The views of a scene show one set of named points, each view turned or mirrored, shifted and resized as a whole, with a little noise and some points left out.
In the rows, 128 means zero.

Scene 1
View 1
Zubeg: [128 122  99 207  68  92 146 114 134 178 119 172  99 116 124 135 183 128
 111  94 106 163 148 142 144 108 140 182 115 158 179 148 159 136  49 148
  73 145 142 134 170 160  93 152  95 145 118 161 142 106  92 142 178]
tele: [145  97  97 169 170 140  55 124 114  53 102  61 160 162  95 114  66 146
 103 158  93 129 141 167 164 124 101 140 123 144 155 145  99  69 115  93
 140 161  83 138 113  88 135 110 127 112  71 106 123 198  83 117 106]
korul: [126 107 104 187 115 134 110 122 140 114 111 127 125 137 121 132 154 136
 115 107  99 150 148 147 156 118 115 171 132 146 164 142 131 113  83 132
  96 135 118 124 136 146  95 134 109 132  95 141 123 140  96 130 158]
labez: [116 116 109 202  62 112 157 115 150 176 122 182  96 115 136 144 217 126
 121  75 108 163 153 132 146 109 133 191 127 150 176 140 160 148  58 158
  64 124 148 120 160 187  70 154  93 150 122 172 131  92 104 143 197]
kuvum: [132  88 109 158 129 153 118 113 140  90 134 109 146 159 112 136 161 117
 128 120 116 114 159 135 165 114 104 158 117 141 163 118 105 102 133 113
 121 109 118 103 106 154  90 130 116 147 122 153 100 144 128 131 165]
tevo: [148  83 101 148 184 157  61 117 117  34 118  44 176 181  87 116  72 129
 113 167 106 101 149 158 170 121  94 130 114 139 154 128  78  59 154  80
 161 139  84 120  90  94 131 107 132 122  91 115 105 201 107 117 112]
dop: [147 116  91 198  66  71 155  98 112 188 137 163 110 128 101 134 164 108
 109 120 122 134 155 141 144 100 149 158  83 165 188 141 147 122  71 127
  95 150 143 135 167 147 114 154  96 158 151 167 144 109 104 147 170]
pem: [153 101  92 174 136 111  90 110 107 101 119  91 146 156  90 119  93 128
 105 154 108 120 147 157 156 113 119 140 101 153 168 140 109  81 108  97
 134 158 104 137 130 103 134 125 117 131 106 129 130 170  95 127 123]
Vuke: [135 116  96 196  99 101 118 114 124 144 114 138 117 130 114 129 144 133
 107 115 103 150 145 152 150 113 129 165 114 155 173 149 140 114  67 130
  94 154 123 138 154 135 110 140 104 135 105 142 139 136  87 135 154]
lokag: [154  94  96 163 128 113 110 102 108 106 137  96 150 162  85 125 113 111
 113 154 121 101 156 146 157 106 122 136  88 153 174 127 102  83 128  93
 141 142 114 124 121 117 127 130 116 145 133 144 120 158 115 131 139]
Ziv: [130  90 108 160 171 169  63 128 138  40 103  65 160 164 110 121 103 146
 114 135  92 130 145 156 169 127  89 154 140 134 149 134  97  79 127 104
 131 133  88 118 100 115 107 111 127 116  70 115 105 186  97 117 127]
Tibe: [127  95 110 168 107 143 134 111 144 117 135 133 131 148 118 139 184 116
 129 105 116 124 160 131 160 112 114 168 118 144 166 121 120 117 114 126
 105 108 132 103 121 168  82 139 108 150 128 165 106 123 125 134 179]
pavad: [160  97  91 163 127 100 110  99  99 115 140  95 151 164  80 123 101 106
 109 162 125  97 155 147 155 103 127 128  79 157 176 128 101  78 128  89
 146 149 115 128 125 108 138 130 116 148 139 145 125 160 113 134 134]
nad: [145  90 101 159 128 131 117 106 121 102 140 101 149 163  95 130 136 108
 121 141 122 103 160 139 161 109 114 145  98 147 170 120 101  91 135 100
 135 126 119 112 114 136 110 130 115 150 134 151 109 149 124 132 152]
View 2
lokag: [145 147 150 131 123 106 145 137 116 112 144 125  98 133 140 130 128 118
 118 136 128 128  98 138 140 171 145 123 130 137 139 119 115 116 140 116
 106  92 143 109 149 131 146 115 141 128 152 108 138 107 144 123 134]
tevo: [147 147 167 133 108 119 154 155 155 142 149 107  95 128 123 139 125 123
 119 157 120 129  55 125 127 179 168 102 120 137 161 115 136 143 139 121
  84  97 161 108 129 124 170  79 141 132 170  77 140  96 121 117 128]
labez: [130 147  99  95 165  94 122 167  71 102 121 118 128 103 139 104 111 113
 139  92 110 106 165 127 146 132  92 142 111 119 101 149 110 107 127 144
 155 125 115 136 162 121 119 163 123 140 122 150 109 138 180 122 119]
Vuke: [150 148 131 111 141  91 134 170  99 108 119 117 111 116 146 118 116 114
 123 112 126 130 121 123 141 161 122 128 115 115 121 136 119 115 131 138
 144 102 129 130 149 128 123 123 137 131 123 131 126 124 158 118 109]
Ziv: [144 147 150 118 123 117 146 177 149 146 139  97 108 113 118 129 116 123
 127 143 109 122  71 114 124 166 153 103 107 127 150 127 142 148 133 136
 101 112 155 122 128 116 163  87 135 138 160  85 127 107 130 115 117]
pem: [156 149 155 127 120 101 146 157 124 117 132 117  96 129 142 130 124 116
 115 136 131 139  86 127 136 177 149 117 123 125 141 123 123 123 137 126
 116  89 145 117 142 131 141  99 145 127 142 106 139 108 139 118 117]
kuvum: [127 145 130 117 136 117 139 148 117 127 150 114 113 118 123 123 121 121
 134 130 108 105 111 132 136 151 130 120 118 140 133 129 123 127 134 126
 103 117 142 115 145 119 157 127 128 140 162 105 123 113 150 122 138]
nad: [134 146 139 125 129 112 143 137 115 119 149 122 105 128 132 127 126 120
 126 134 119 115 108 138 139 160 136 122 126 140 136 123 116 119 138 118
 102 103 141 110 149 126 153 124 134 134 158 107 131 109 148 124 140]
dop: [147 148 125 118 146  86 131 144  75  86 124 133 108 128 156 115 123 111
 121 104 135 129 147 139 152 158 111 142 129 122 111 133 100  94 134 127
 148  95 118 122 165 135 113 150 139 127 120 148 130 126 170 125 123]
Zubeg: [144 148 113 103 155  87 125 170  76  98 116 122 119 111 149 109 113 111
 129  97 123 123 151 125 145 148 102 139 114 113 106 144 111 105 128 141
 159 110 118 136 158 127 111 148 132 133 114 149 119 134 173 121 109]
tele: [160 147 166 126 112 107 150 176 149 136 130 104  97 123 131 134 120 120
 114 146 125 141  59 115 127 183 162 103 114 120 154 121 139 142 135 132
 107  93 156 120 128 124 153  73 145 130 149  89 137 103 125 114 108]
Tibe: [124 145 116 109 147 111 133 151 100 119 142 115 119 112 126 116 117 119
 138 116 107 101 133 133 139 142 115 128 116 136 122 136 118 119 133 130
 119 122 132 121 153 118 146 143 123 141 152 122 117 122 162 123 135]
pavad: [149 148 154 135 118 103 146 131 115 108 142 128  93 140 145 132 131 117
 115 137 135 133  95 140 143 176 147 123 133 136 140 117 111 113 141 113
 107  86 142 107 150 135 143 113 145 125 150 109 143 105 143 124 134]
korul: [142 147 127 107 142 102 134 174 108 121 127 109 116 108 133 117 114 117
 130 116 113 118 117 120 136 153 123 123 110 120 125 138 125 125 130 140
 132 115 135 130 144 120 137 122 131 138 137 120 120 123 154 118 114]
View 3
tele: [225 119 162  51 157 176  95  78 138 154 191 110 110 122 133 166  99 119
  61 161 116 157 114 156 115 104 158 164 132  93 124 132  33  69 148  80
 157  63 196 110  88 159  93 129 159 161 128  71  52  93 107 133 120]
Tibe: [173  98 143  79 156  87 152 118 127 105 124  95 133 126 105 144 128 150
 106 148 122 147 151 121 135  79 141 124 114 127 157 132 138 146 109  93
 167 111 220  93  97 129  86 135 119 101 127 174 126 125 133 127 172]
kuvum: [191 101 153  81 146 108 138  98 137 127 130  91 120 128 108 144 120 137
  96 166 107 150 148 133 129  83 141 138 127 104 152 129 108 121 122  98
 166 105 217  95 103 126  93 140 118 121 127 148 112 119 128 121 162]
Zubeg: [143 103 121  47 199  79 159 167 100  68 162 118 152 108 115 164 137 183
 114  94 170 141 132 109 133  90 159 101  81 175 147 140 166 169  93  64
 169  89 216  94  73 168  69 110 163  73 117 172 113 114 133 162 164]
korul: [187 109 146  58 168 112 139 120 115 105 156 117 144 130 120 154 115 148
  90 128 150 155 130 125 133  92 158 128 104 146 146 133 112 142 117  74
 157  89 213  97  82 154  77 125 142 116 130 151  96 114 129 141 155]
labez: [146 100 124  60 188  60 173 163  99  63 136 118 165 122 108 152 135 179
 119  99 173 146 141 101 145  84 155  94  80 186 159 137 181 193  87  68
 164 105 223  89  77 154  69 117 141  71 126 207 130 127 143 154 179]
pem: [185 110 145  54 173 147 113 112 134 131 184  97 102 102 123 169 121 148
  85 148 110 142 128 145 112  98 148 147 121  96 127 136  79  82 130  85
 173  71 198 105  89 157  94 121 163 124 115  88  77  95 111 142 131]
tevo: [227 114 169  70 140 173  96  62 155 169 169  90  91 122 124 156 103 112
  67 192  82 152 132 160 112  95 143 174 149  61 130 129  30  56 153 100
 161  77 199 107 104 136 106 139 137 166 127  72  67  97 109 116 127]
nad: [178  98 145  76 157 116 132 108 143 128 146  81 102 108 110 152 129 148
 101 167  93 139 148 136 119  84 134 141 129  88 143 133 109 100 122 101
 178  96 210  99 104 131 100 135 132 112 117 123 109 109 121 126 152]
Ziv: [234 118 172  66 139 157 108  66 138 151 161 112 125 144 127 149  94 110
  61 169 120 164 125 147 126  96 157 161 134 105 138 128  44  94 145  86
 147  80 206 104  93 143  90 139 131 166 139 109  69 108 117 122 136]
dop: [125  94 114  51 204  84 157 174 113  76 167  95 119  82 111 172 153 194
 123 108 135 127 141 116 121  88 144 105  91 137 139 141 170 139  94  77
 189  87 209  95  82 164  83 109 168  58 102 145 118 106 127 163 156]
lokag: [172 100 140  67 168 128 122 114 142 129 163  81  90  97 114 163 133 152
  98 161  90 135 142 143 113  89 136 145 127  81 134 137 101  84 126  97
 183  83 204 101 101 141 100 127 150 108 110 100  97  99 117 134 140]
View 4
Ziv: [160 124 149 131 113 143  97  82 137 117 106 125 135 144 124 110 123 161
  95 125 118 114 125 146 120 144  84 130 173 155 117 139  86 132 145 134
  92 134 104 101 136 110 154 159 140 112 136  89  89 114 101 130 114]
labez: [ 90 106  84 146 101 108 137 170  65 142 132 153 125 126 107 182 131 142
 145 135 125 116  91 117 161 101 144  73 139 104 156 151  96 138 133 109
 135  86 103 165 142 139 110 133  98 110 153 154 147 137 122 152 149]
pavad: [122 129 150 133 139 134  83 108 114 116 127 127 119 153  96 132 124 150
 100  98  94 117 130 137 132 100 109 120 132 126 156 153 105 121 121 142
 102 158 112 123 148 152 157 149 146 104 121 117 103 163 126 133  85]
Zubeg: [ 90 108 104 152 106 120 129 156  78 139 140 139 119 120 107 174 136 147
 136 131 106 119  88 119 154 102 142  86 135 111 161 146 102 131 128 113
 134  87 108 161 151 148 123 129 110 108 149 166 135 152 114 153 142]
kuvum: [130 123 120 126 122 120 104 122 101 124 110 148 133 154 107 139 118 146
 113 115 131 109 129 135 140 115 107 104 148 126 137 155  90 136 137 132
 101 142 102 124 129 123 135 156 124 109 134  94 116 125 127 133 110]
pem: [131 125 155 141 127 143  92  99 123 117 128 118 122 139 108 126 129 157
  99 111  93 119 117 139 126 118 105 126 145 137 146 143 102 121 127 136
 104 138 112 120 150 142 158 146 146 107 128 124  97 154 110 136 101]
dop: [ 86 115 115 149 123 121 113 153  78 132 142 136 114 132  94 170 132 145
 130 113  96 120 100 121 152  87 142  91 121 104 173 153 110 124 117 124
 129 115 111 159 154 164 132 130 122 104 136 162 131 172 126 149 116]
lokag: [124 127 144 132 135 132  89 110 110 118 122 130 121 151  98 133 124 150
 103 103 103 116 129 135 133 106 108 116 135 126 151 153 102 123 125 139
 102 154 109 123 144 146 152 150 141 105 124 113 106 155 125 134  91]
Vuke: [110 115 125 149 112 131 115 129  99 129 135 128 121 126 110 154 135 153
 120 126  98 121  97 127 141 113 126 103 143 125 152 142 101 127 130 121
 122 104 110 143 152 144 139 136 126 108 143 151 118 151 108 147 127]
nad: [126 126 132 127 130 125  95 118 104 121 115 140 127 156 100 137 120 146
 108 106 117 113 132 136 137 107 109 109 140 123 146 157  97 129 129 137
 101 152 105 124 136 136 143 154 132 106 126 100 113 142 130 133  97]
korul: [121 115 118 142 107 128 117 125 100 130 123 136 128 131 115 147 129 152
 120 131 116 117 104 130 139 123 117 103 153 129 140 143  93 134 137 122
 116 106 105 135 142 128 134 143 121 110 146 130 117 132 110 143 134]
View 5
kuvum: [128 153 146 160 124 126 129 122 130  95 135 187  90 145 111 130  93 133
 105 160 128 124 102 139 105 112 166 119 114 122 101 132 119 131 123 145
 150 126 122 129  82 117 114 138 165 141 110 121 133 113  92 106  67]
pavad: [119 154 148 161 134 113 169 121 114  98 146 182  94 154 102 167 124 155
 105 148 139 160  84 200 113 142 177 114 119 115 122 144 147 109 105 147
 140 118 150 115 138  92 155 144 138  90 127 129 157 100  98 134  99]
dop: [123 107 157 168 155 133 159 111 119 161 173 188 152 141 121 180 173 154
  66 131 164 115 123 173  85 135 127 147  73  97  75 103 162 131 111 146
 199 105 145 166 117 137 139 111 136  98 145  69 111 158 115 137 117]
Vuke: [106 136 170 136 132 135 162 117 123 136 158 195 134 146 150 158 138 140
  86 110 150 115 121 143  89 130 126 158  96 106  83 140 121 113  87 164
 185  95 122 138  90 138 127 117 126  97 139  93  95 145 113 121 103]
Ziv: [101 193 164 119  98 121 153 133 126  62 120 195  67 158 141 120  64 126
 132 129 117 146  88 133 118 121 172 128 149 132 125 186  79  95  87 170
 123 110 106  83  76 104 121 152 136 113 109 157 128  86  94  98  63]
tele: [ 89 196 168 109 103 113 180 132 118  63 126 195  71 165 144 141  81 137
 134 113 122 169  78 165 122 140 173 129 152 129 137 202  90  77  69 178
 119 100 119  72 105  93 143 153 116  77 121 162 136  79 100 117  87]
Tibe: [132 133 146 168 134 135 122 117 133 121 147 188 111 140 115 135 110 131
  89 159 139 105 117 128  95 108 148 129  97 114  82 112 126 144 129 140
 170 123 123 150  75 135 107 126 167 150 116  97 117 135  96 105  72]
tevo: [105 201 153 131 103 108 164 131 119  44 115 189  51 164 118 131  64 136
 141 144 112 175  68 175 130 133 198 107 160 133 146 192 100  88  90 162
 101 119 125  71 110  78 142 164 136 101 108 175 161  63  88 111  70]
nad: [127 152 144 165 132 121 145 122 123  96 140 184  91 149 102 146 107 142
 104 161 135 139  95 168 108 124 173 115 114 119 109 132 135 126 119 142
 144 126 135 124 107 107 130 140 156 124 116 125 144 106  94 116  80]
korul: [109 147 166 136 123 134 146 121 128 120 148 195 116 146 145 141 113 131
  95 122 141 112 117 127  95 119 136 149 107 113  86 143 107 118  97 161
 171 103 114 132  73 137 115 122 137 118 126 105  99 135 106 108  85]
pem: [103 166 162 135 124 117 176 125 115  92 141 190  94 157 128 160 114 146
 112 126 136 156  88 179 112 142 168 130 127 118 120 166 122  94  85 163
 141 105 134 103 120 101 148 142 124  82 129 135 136 101 102 128  99]
labez: [124 102 162 160 145 149 127 110 133 170 169 195 159 131 145 150 153 133
  61 128 161  73 145 109  74 108 104 164  65  98  47  94 130 150 118 147
 217 103 117 182  61 169 100  99 149 139 135  55  72 181 115 110  93]
Zubeg: [114 110 168 148 144 142 150 113 127 167 170 195 157 139 149 164 161 141
  66 113 162  93 137 133  78 124 108 166  74  98  61 112 135 131 101 157
 210  94 124 168  82 158 117 103 133 110 144  64  81 171 118 122 108]
View 6
kuvum: [125 110 115 128  96 106  98 134 131  98 177 139 110 133 136 130 136 136
 104 113 112 113 130 131 125 130 108 122 111  87 124 138 112 123 122 139
 138 149 137  97 147 116 119 147 119 145 123 124 114 178 168 126 138]
labez: [ 96 101 119  76 135  59 101  76  87 128 151 108 119 135 150  76 129 106
  71  92 134 147 128 173 144 190 114 165 149  85 126 119  67 113 127 124
 197 125  51 106 138 132 164 142 119 153 112  95 124 165 150 134 161]
pem: [104 143 121 145 125 108 105 159 128 107 150 136 137 144 143 125  98 156
  97 108 117 123 122 129 102 119 106 111 112 121 136 148 153 128 138 145
 128 155 137 117 157 134  82 134 148 116 135 136 127 130 165 106 118]
korul: [109 107 114 117 135  97 101 120 123 101 143 118 128 141 151 116 128 128
  82  98 128 118 122 144 115 153 100 142 123  93 126 133 114 126 140 132
 161 146 100 102 146 128 127 133 133 134 128 117 123 152 152 122 146]
Vuke: [ 94 126 120 111 145  84 105 119 106 121 138 117 136 143 152  98 107 133
  78  96 129 137 123 152 116 157 106 141 131 109 133 134 118 121 140 135
 165 143  88 115 149 137 118 132 142 128 127 116 130 134 154 115 137]
Zubeg: [ 87 119 121  86 148  62 105  91  86 134 139 109 130 140 154  75 109 119
  69  90 134 152 126 168 131 182 113 158 147 102 132 124  88 114 133 128
 188 130  55 115 143 139 141 135 133 138 118 103 130 142 152 123 149]
Ziv: [129 104 109 160 123 141  98 162 165  64 147 132 130 144 150 161 140 147
  97 107 118  82 116 110  91 113  84 117  92  94 124 147 158 138 151 141
 125 168 157  92 151 121  96 129 138 123 143 138 117 152 154 115 135]
tele: [115 129 112 166 137 138 104 176 158  77 134 133 143 148 153 154 113 162
  95 106 118  94 115 111  80 105  88 108  94 115 131 152 179 140 157 146
 117 170 157 106 158 130  71 124 154 108 148 144 124 124 156 103 121]
nad: [116 130 121 131  93 101 100 143 123 110 181 145 115 135 132 120 116 146
 109 116 109 126 133 132 125 122 117 110 113 103 129 141 122 121 117 143
 130 148 140 107 152 121 103 149 125 139 124 130 117 167 175 119 126]
tevo: [128 130 116 175 104 144 100 186 163  74 162 148 127 142 139 164 120 165
 114 117 107  90 123 102  90  88  95  93  85 110 128 156 173 136 140 150
  99 171 187 100 158 120  67 137 142 117 144 150 115 149 169 107 116]
lokag: [108 145 123 138 101 101 104 153 119 115 173 145 123 139 133 119 101 154
 107 116 110 133 132 132 117 117 117 106 114 116 134 146 135 122 120 147
 124 151 142 115 155 127  88 146 135 128 127 133 121 151 176 111 115]
pavad: [104 156 126 140 103  97 105 160 115 123 173 149 124 140 131 114  90 159
 109 116 106 140 132 132 116 113 121 101 115 124 137 146 141 119 121 147
 120 150 144 121 157 129  77 145 139 126 128 136 123 143 178 108 110]
Tibe: [118 106 117 110 100  88  98 113 116 109 176 131 107 132 137 111 137 125
  97 109 118 127 131 146 136 150 113 134 123  84 123 130  91 118 117 135
 157 138 110  97 144 119 139 150 115 151 117 113 116 184 166 131 146]
dop: [ 84 147 128  91 127  55 108 108  76 152 160 125 127 140 140  68  88 132
  84 101 124 169 134 167 137 164 129 138 147 118 138 130  95 109 118 136
 170 128  73 127 149 141 119 146 134 137 115 111 130 141 169 119 129]

Which points are out of place in each view (at most two, in the order of its rows)? Write none if all are in place.
view 1 | kuvum
view 2 | Tibe
view 3 | none
view 4 | Ziv
view 5 | Vuke
view 6 | none

Scene 2
View 1
zefe: [147 118 110 126 126 132 156  92 103 126 104 131 140 137 130  98 116 140
 105 163 140  89 106  87 118 156 101 135 137 149  95 150 143 113  95 137
 117 108 158 164 141 149 115 107 108 123 117 141 128 132 138 101 137]
vibiv: [147 140 127 141 142 140 145 101 127 133 104 128 127 138 104 104 124 159
 102 147 116 113 124  70 134 159 113 133 107 167 130 117 140 133 100 167
 110 110 129 129 150 117 159 134 135 122 136  94 117 134 129 113 110]
fasi: [142 128 119 137 128 140 150 104 133 140 106 132 125 127 116 125 154 164
 116 145 113 104 106  77 155 159 109 159  83 173 128 107 133 148  98 178
 119  92 108 106 165 107 153 114 131 126 126  81 114 134 108 100 115]
Lor: [143 134 120 142 150 135 159  89 116 139 107 131 136 140 109  96 123 161
  96 157 118 112 119  82 138 179 103 140 151 163 121 132 154 126  90 160
 109 115 144 139 134 128 149 128 123 128 147 111 119 135 141 109 105]
litir: [140 119 105 134 147 126 175  76  95 141 110 136 152 142 126  84 112 151
  91 174 130 101 105  98 131 194  89 143 202 150  94 160 169 110  79 137
 113 119 172 168 115 155 118 110  97 131 143 150 125 137 154 100 116]
Kebi: [152 130 120 127 120 139 139 104 114 115  99 125 129 136 117 100 114 138
 110 149 138  92 118  72 110 131 115 121  89 152 108 133 126 118 108 145
 114 106 144 153 160 137 131 122 127 116 110 120 127 128 129 111 141]
Rugel: [145 115 111 124 102 141 142 112 132 130 104 132 124 117 130 138 163 150
 133 144 125  81  93  76 149 134 113 162  39 168 113 106 113 150 108 172
 129  75 102 107 186 113 134  95 128 121  96  88 117 130  92  90 142]
labu: [159 149 134 132 136 142 127 105 114 105  94 118 126 148  98  80  86 133
  95 145 140 107 141  59  88 123 125  92 101 148 118 139 129 103 113 138
 100 127 160 174 149 141 147 149 138 111 123 123 131 129 148 129 132]
potel: [153 148 133 138 146 141 136  99 116 117  98 121 128 148  97  81  94 146
  91 148 128 114 139  64 105 144 119 105 122 156 124 134 140 111 105 149
 100 126 153 161 141 133 155 149 137 117 137 115 125 131 147 127 118]
Lene: [162 166 152 139 132 156 103 125 141 101  89 112 105 142  81  97 101 142
 104 122 126 118 156  37  96  98 144  88  22 164 149 102 107 124 130 166
  97 118 121 136 178 107 184 168 169 104 120  71 123 127 125 138 125]
duso: [156 146 131 131 132 143 129 107 117 108  96 120 124 144 102  89  97 138
 100 144 136 105 133  62  98 126 123 102  93 153 119 133 127 111 112 145
 104 119 150 161 155 135 147 142 138 113 120 115 128 129 138 124 133]
tugim: [145 124 117 129 112 142 142 111 132 129 103 131 122 123 123 131 153 152
 126 142 123  90 102  74 145 136 115 154  51 168 118 107 117 146 106 172
 123  84 107 110 179 111 141 106 132 120 105  87 116 130 101  98 134]
View 2
fasi: [131  90 127 128 143 113  94 141 130 131 112 132 142  96  98 116 152 122
 150 108  83 120 173 145 123 123 135 138  91 111  99 130 157 114 125 131
 129 157 126 150 130 159  99 133 157 147 150  86 128 105 145 111 104]
zefe: [143 116  99 122 154  82 106 148 117 139 117 150 128 112  91 131 152 120
 118 101  82 100 120 168 156 123 145 130 134 120 135 133 143 107 105 152
 130 139 140 138 125 133 108 103 143 131  93  95 117 120 136 114 119]
Lene: [101  96  91 161 105 132  89 182 132 120 132  97 160  90  99  96 105 125
 135 140 109 135 198 157 134 180 155 125  99 121 118 110 117 156 159 147
 141  95 116 148 135 140 125 105 161 148 151  77 100 126 170 122  86]
Lor: [137  95 111 120 150  93 100 145 107 126 106 130 138 119  99 127 147 123
 134  86  97 110 139 169 147 127 170 135 112 112 134 122 140 115  95 148
 139 168 140 150 142 140 104 125 149 152 120  89 122 124 148 103 101]
duso: [123 110  88 141 129 103 100 168 119 129 124 123 143 105  95 116 126 122
 121 118  98 114 150 169 151 155 157 125 124 123 136 119 125 134 128 155
 138 113 131 142 131 131 120  99 150 138 112  87 106 127 153 119 104]
vibiv: [128  94 112 130 140 107  96 151 118 127 113 125 144 106  98 118 141 123
 138 103  95 117 160 160 138 136 156 135 103 113 121 122 141 122 116 143
 136 150 130 149 137 146 106 123 153 149 133  86 119 118 151 110 100]
litir: [153 109 101 107 167  70 110 138  97 133 104 150 124 130  96 142 160 122
 118  72  90  94  99 181 164 113 172 132 137 116 152 128 143  99  73 157
 136 173 152 144 136 130 105 113 138 143  83  96 122 128 135 102 113]
View 3
vibiv: [160 129 102 132  88 134 129 126 119 157  97 123 146 127 102 176 143 124
 120 105 117 122 156 107 152 115 127 127 119  99 135 126 110 134 124 104
 126 130 151 114 138 154 103 122 119 141 115 119 140 159 150  93 125]
Rugel: [171 123 100 139  65 102 131 178 108 133 137 127 172 119 108 179 136 116
  99  98 103 140 121 108 136  96 134 147 114  88 173 135 133  93 110 108
 154 169 155 111 107 133 111 141 141 153  88 127 145 156 186 121 102]
fasi: [167 131 100 134  75 121 125 150 114 152 113 124 162 126 102 176 141 133
 116  86 109 137 144  92 142 105 123 133 112  82 156 132 118 109 121 109
 142 152 162 106 118 155 104 123 134 134 110 118 135 158 169 105 124]
labu: [155 121 109 130 103 149 145 107 120 150  96 123 124 123 109 180 140  87
 113 154 124  93 157 149 166 125 144 124 135 140 116 115 116 162 113  91
 111 106 123 128 164 133 109 135  96 175 102 133 162 162 125  90 101]
tugim: [168 125 101 138  71 113 132 165 110 139 130 126 166 123 106 179 139 116
 105 100 105 135 131 107 139 100 132 140 115  91 166 131 130 101 112 108
 148 159 156 109 115 140 110 136 135 152  93 125 144 157 174 116 106]
zefe: [167 131 118 129  96  90 129 131 117 147  92 120 133  94 117 165 130 111
 111 138 137 120 135 134 144 130 148 151 144 109 107 138  94 168 126  88
  97 118 135 144 148 120  94 138 121 141 114 124 157 145 183  97 115]
Kebi: [164 124 110 131  89 115 137 137 115 143 107 123 141 112 111 175 135 101
 107 134 122 115 138 135 150 118 144 140 132 116 130 128 115 143 116  95
 120 128 135 128 142 127 106 140 116 161 100 129 157 155 162 103 103]
potel: [155 127 106 129 102 150 138 103 123 159  86 121 127 125 105 176 143 106
 121 135 126 100 164 131 164 126 134 121 130 124 113 119 107 162 121  95
 109 107 135 123 162 146 104 124 102 158 116 125 152 161 127  84 117]
View 4
litir: [130 148  98 139 134 154 114 146 117 144 139 127 168 139 123 146 130 139
  79  82  95 145 130  99 133 113 128 146 176 140  88 104 156 155 143 162
 153 156 103 153 136 118 134 144 126 124 106 118 117 145 109 126 105]
Lene: [160 116 111 176 136 150 159 165 123 122 116  94 143  86 136 108 133 108
 133 140 151 119 128 136 151 117 163 122 154 105 102 112 121 125  86  95
 116 127 122  88 168 112 148 118 168 127 137 152 112 135 130 138 126]
duso: [149 130 107 167 139 149 145 158 124 133 131 101 154 106 129 125 130 127
 111 119 130 133 125 122 138 118 140 132 166 115  99 111 141 132 110 122
 131 147 109 116 162 106 143 138 147 128 126 138 111 141 123 133 113]
zefe: [143 138 103 154 139 141 131 148 130 138 138 117 163 128 119 141 142 136
 101  96 102 137 120 111 122 115 126 141 171 129 101 121 151 136 128 152
 142 148 104 140 153 115 138 143 135 129 119 127 110 147 114 125 106]
Rugel: [156 116 107 161 134 121 140 144 146 123 116 125 154 120 119 131 179 112
 142 103  95 110 113 122 113 112 143 135 155 123 121 159 122 120 103 143
 123 101 121 124 158 144 142 109 163 131 134 142 105 150 115 117 120]
tugim: [154 119 107 159 133 129 139 147 140 125 117 123 154 119 121 130 168 113
 134 105 102 114 117 120 120 112 146 134 157 122 115 148 124 125 104 139
 125 108 120 122 156 139 142 112 160 129 131 141 108 148 116 120 120]
Lor: [137 136 100 143 129 155 122 150 116 134 124 125 160 126 130 133 136 122
  97  94 106 132 133 107 143 112 148 139 166 135  89 107 137 152 124 142
 141 132 116 133 136 131 138 124 144 122 112 129 119 141 114 128 118]
labu: [148 133 107 169 140 152 146 161 121 135 135  97 154 104 129 124 121 131
 106 122 136 137 126 122 141 118 138 131 168 113  96 102 146 134 113 119
 133 156 106 114 164  98 143 144 143 128 125 136 112 141 123 136 111]
vibiv: [145 128 103 151 130 149 131 152 121 130 119 120 157 116 130 127 143 115
 111 104 112 125 129 116 140 112 153 135 161 127  97 117 129 143 112 133
 133 124 120 122 144 131 140 117 153 124 120 136 116 142 116 128 121]
potel: [143 134 103 159 135 157 137 158 116 134 130 106 156 110 132 126 123 126
 100 114 130 136 131 117 147 116 145 133 166 121  90  99 141 143 116 123
 136 148 111 119 152 109 141 135 144 124 119 134 116 139 121 136 115]
Kebi: [150 129 107 165 139 139 143 153 132 133 132 109 157 115 122 131 144 129
 116 110 116 129 119 120 127 117 134 135 166 119 106 125 141 128 115 136
 132 140 109 124 162 112 141 136 146 130 127 136 108 147 119 128 110]

Which points are out of place in each view (at most two, in the order of its rows)? Write none if all are in place.
view 1 | vibiv
view 2 | none
view 3 | Kebi
view 4 | tugim
